Points on a hilly landscape, in no order, each with its height.
A ball rolls from a point to the lowest of its 3 nearest points, and stops where none of them is lower. Distance is the straight distance between rows; heights are no part of it.
Z797 h=3.48: [  4   8   0  -1  -2   5  -1  -1  23 -24  11  -6  17]
Z459 h=6.62: [ -7  18   1   4  14   4  -2  12 -19  32 -12  18 -30]
Z736 h=4.21: [ -9  24  -8  -7 -18  29 -22   0  16 -35  17 -14  -7]
Z368 h=3.06: [  5  -3   3  -4   0  -3   1   1   5 -10   5  -4  14]
Z248 h=3.38: [  3  22   3 -11   4  10 -15  11   2  -8   8   2  -1]
Z623 h=3.37: [  0 -16   6  18 -14   4  15   2  10 -14  17 -16  29]
Z208 h=0.62: [ 8  6  2 -8  6 -2 -3  3  9 -8  2  1  8]
Z790 h=3.81: [  1   2   6  -7 -17   9 -12   1 -14  -9  11 -12   9]
Z896 h=4.95: [  3  -4  -2   0  19 -17  11  -8   7  11 -24  13  -9]
Z477 h=3.22: [  4 -11   4   2 -10  -1   1   0  -3 -10   9  -9  16]
Z892 h=0.87: [-11 -22 -14   4   3 -14   7 -20 -11  22 -20   9 -23]
Z389 h=3.36: [  2  -8   5  22  -9   8  17   2  22 -19  19 -16  30]
Z963 h=1.78: [ -1 -27  -5   5  -4 -12  11  -9 -10  11  -9   1  -1]
Z369 h=7.18: [  6  14   6 -10  11   0  -8   8   1   3  -2   9  -4]
Z820 h=3.56: [  2   9   0  -6  -5   7  -8   2  16 -23  13  -8  13]
Z16 h=1.83: [  4  17   1 -11   5   6 -12   7  10 -12   8   0   6]
Z491 h=3.98: [  0  -4   8  -4 -21   7 -11  -1 -16 -12  13 -16  11]
Z130 h=1.88: [  3 -21  -3   4   4 -14  14  -8  -2  10 -11   5   0]
Z160 h=3.35: [  7 -19   2  13  -2  -8  19  -2   9  -3   3  -4  21]
Z460 h=1.96: [ -4 -12  -9   1  13 -15   8 -14  -2  18 -24  12 -18]
Z530 h=4.05: [  2   6   6  -9 -10   9 -15   5 -11  -7  11  -7   5]
Z930 h=2.97: [ 3  1  0 -8  7 -6 -3  2 -7 10 -8  6 -6]
Z330 h=3.77: [  6   2   2   9   2   4  11   0  28 -22  10  -8  25]
Z542 h=3.99: [ -3   6  -1  -4  10  -4  -2   5 -15  24 -15  15 -23]
Z447 h=1.31: [ -5 -18 -10   0   8 -14   8 -13  -8  18 -19   9 -18]
Z11 h=4.67: [ 7  2  3 -9  7 -6 -1  3  0  1 -4  4  2]
Z288 h=3.42: [ -1 -17   8  21 -20   5  15   0   4 -13  20 -19  28]
Z67 h=0.55: [  1  11   4  -8   3   5 -10  10 -17  17  -1   8 -12]
Z509 h=4.71: [  2  17   5 -11   2   8 -15   9  -6   1   6   1  -1]
Z667 h=4.19: [ -3  24  -2 -11  -7  21 -21   6  11 -24  16  -9  -1]
Z121 h=3.29: [  2 -22   5   9 -12  -6  11  -3  -8  -4   6 -10  18]
Z20 h=0.91: [-15  -5 -10   2   3  -5  -2  -9 -23  33 -19  12 -35]
Z70 h=3.34: [  2  -8   3  12 -14   5   8   0  14 -20  18 -15  27]
Z600 h=4.12: [ -4  20  -3 -10 -13  21 -20   3   6 -24  17 -12   0]
Z798 h=1.13: [  4  -5  -3  -2  11 -13   6  -3   0   9 -13   8  -6]
Z714 h=3.39: [  3 -29   2  17  -6  -9  20  -7  -1   3  -1  -4  14]
Z702 h=2.02: [  2 -19  -5   5  11 -17  16 -11   2  11 -18   8  -6]
Z805 h=8.24: [ -2  25   4   1  16   8  -5  18 -16  25  -6  17 -22]
Z718 h=4.20: [  1  -1  -2  -5  13 -10   1  -3  -6  18 -16  12 -16]
Z29 h=1.63: [ -4 -26  -9   5   2 -14  13 -15  -5  15 -17   5  -9]
Z645 h=1.98: [  1  -7   1  -7   0  -6  -2   0 -17  15  -8   5 -10]
Z157 h=3.40: [ -2   1  -1  13 -16  12   6  -2  27 -32  21 -19  24]
Z189 h=6.66: [  5   7   2  -7  17 -11   1   2   2  12 -13  13 -10]
Z334 h=3.28: [  2  -1   1   2  -7   3   1   0  13 -20  12 -11  19]
Z127 h=8.09: [ -1  13   2  -6  18  -5  -2   8  -6  21 -14  17 -21]
Z251 h=3.88: [  8  -4   3   8   1  -2  12   1  20 -16   8  -6  23]
Z597 h=4.64: [  1  33   6  -7   9  14 -16  18  -4   3   5   7  -7]
Z425 h=3.53: [  2   2   3  -5 -12   8  -7   0   1 -18  16 -11  14]
Z891 h=2.17: [ -4  -1   0  -5   1   0  -6   3 -25  22  -9   7 -21]
Z558 h=1.87: [ -3 -16  -2  -1  -3 -10   4  -7 -18  16 -11   3 -10]
Z469 h=1.69: [-10  -2  -9   0   9  -7  -1  -5 -15  29 -20  15 -31]
Z513 h=2.12: [  1  -9   4  -7  -9  -1  -6   0 -20   9  -2  -3  -2]
Z575 h=2.39: [-12 -22 -18  11  11 -17  15 -27   3  20 -26   9 -23]
Z342 h=3.41: [ -2   2   0   0 -14  10  -5  -1  13 -26  20 -14  16]
Z61 h=3.95: [ -5  15  -1  -7 -18  20 -20   1   3 -27  18 -17   5]
Z501 h=3.46: [ -4   5  -5  12 -12  13   5  -1  35 -37  21 -16  19]
Z32 h=1.80: [  5  12   2  -6  22 -12   1   2   5  15 -18  15 -13]
Z795 h=8.91: [ -2  33   7   4  19   7  -5  25  -9  22  -4  18 -20]

For each start below, name the point where the ball stops.
Z460: Z892
Z248: Z208
Z369: Z798
Z491: Z334
Z477: Z208
Z963: Z892
Z530: Z334

Call two points neighbours if one is among the 3 nearest of the other. Go from one point of each pair to the other, from neighbour to neighbour, staying as low as possible. Name the highest point that can't be avoided.
Z892 / Z208: Z714
Z67 / Z32: Z718
Z20 / Z892: Z891
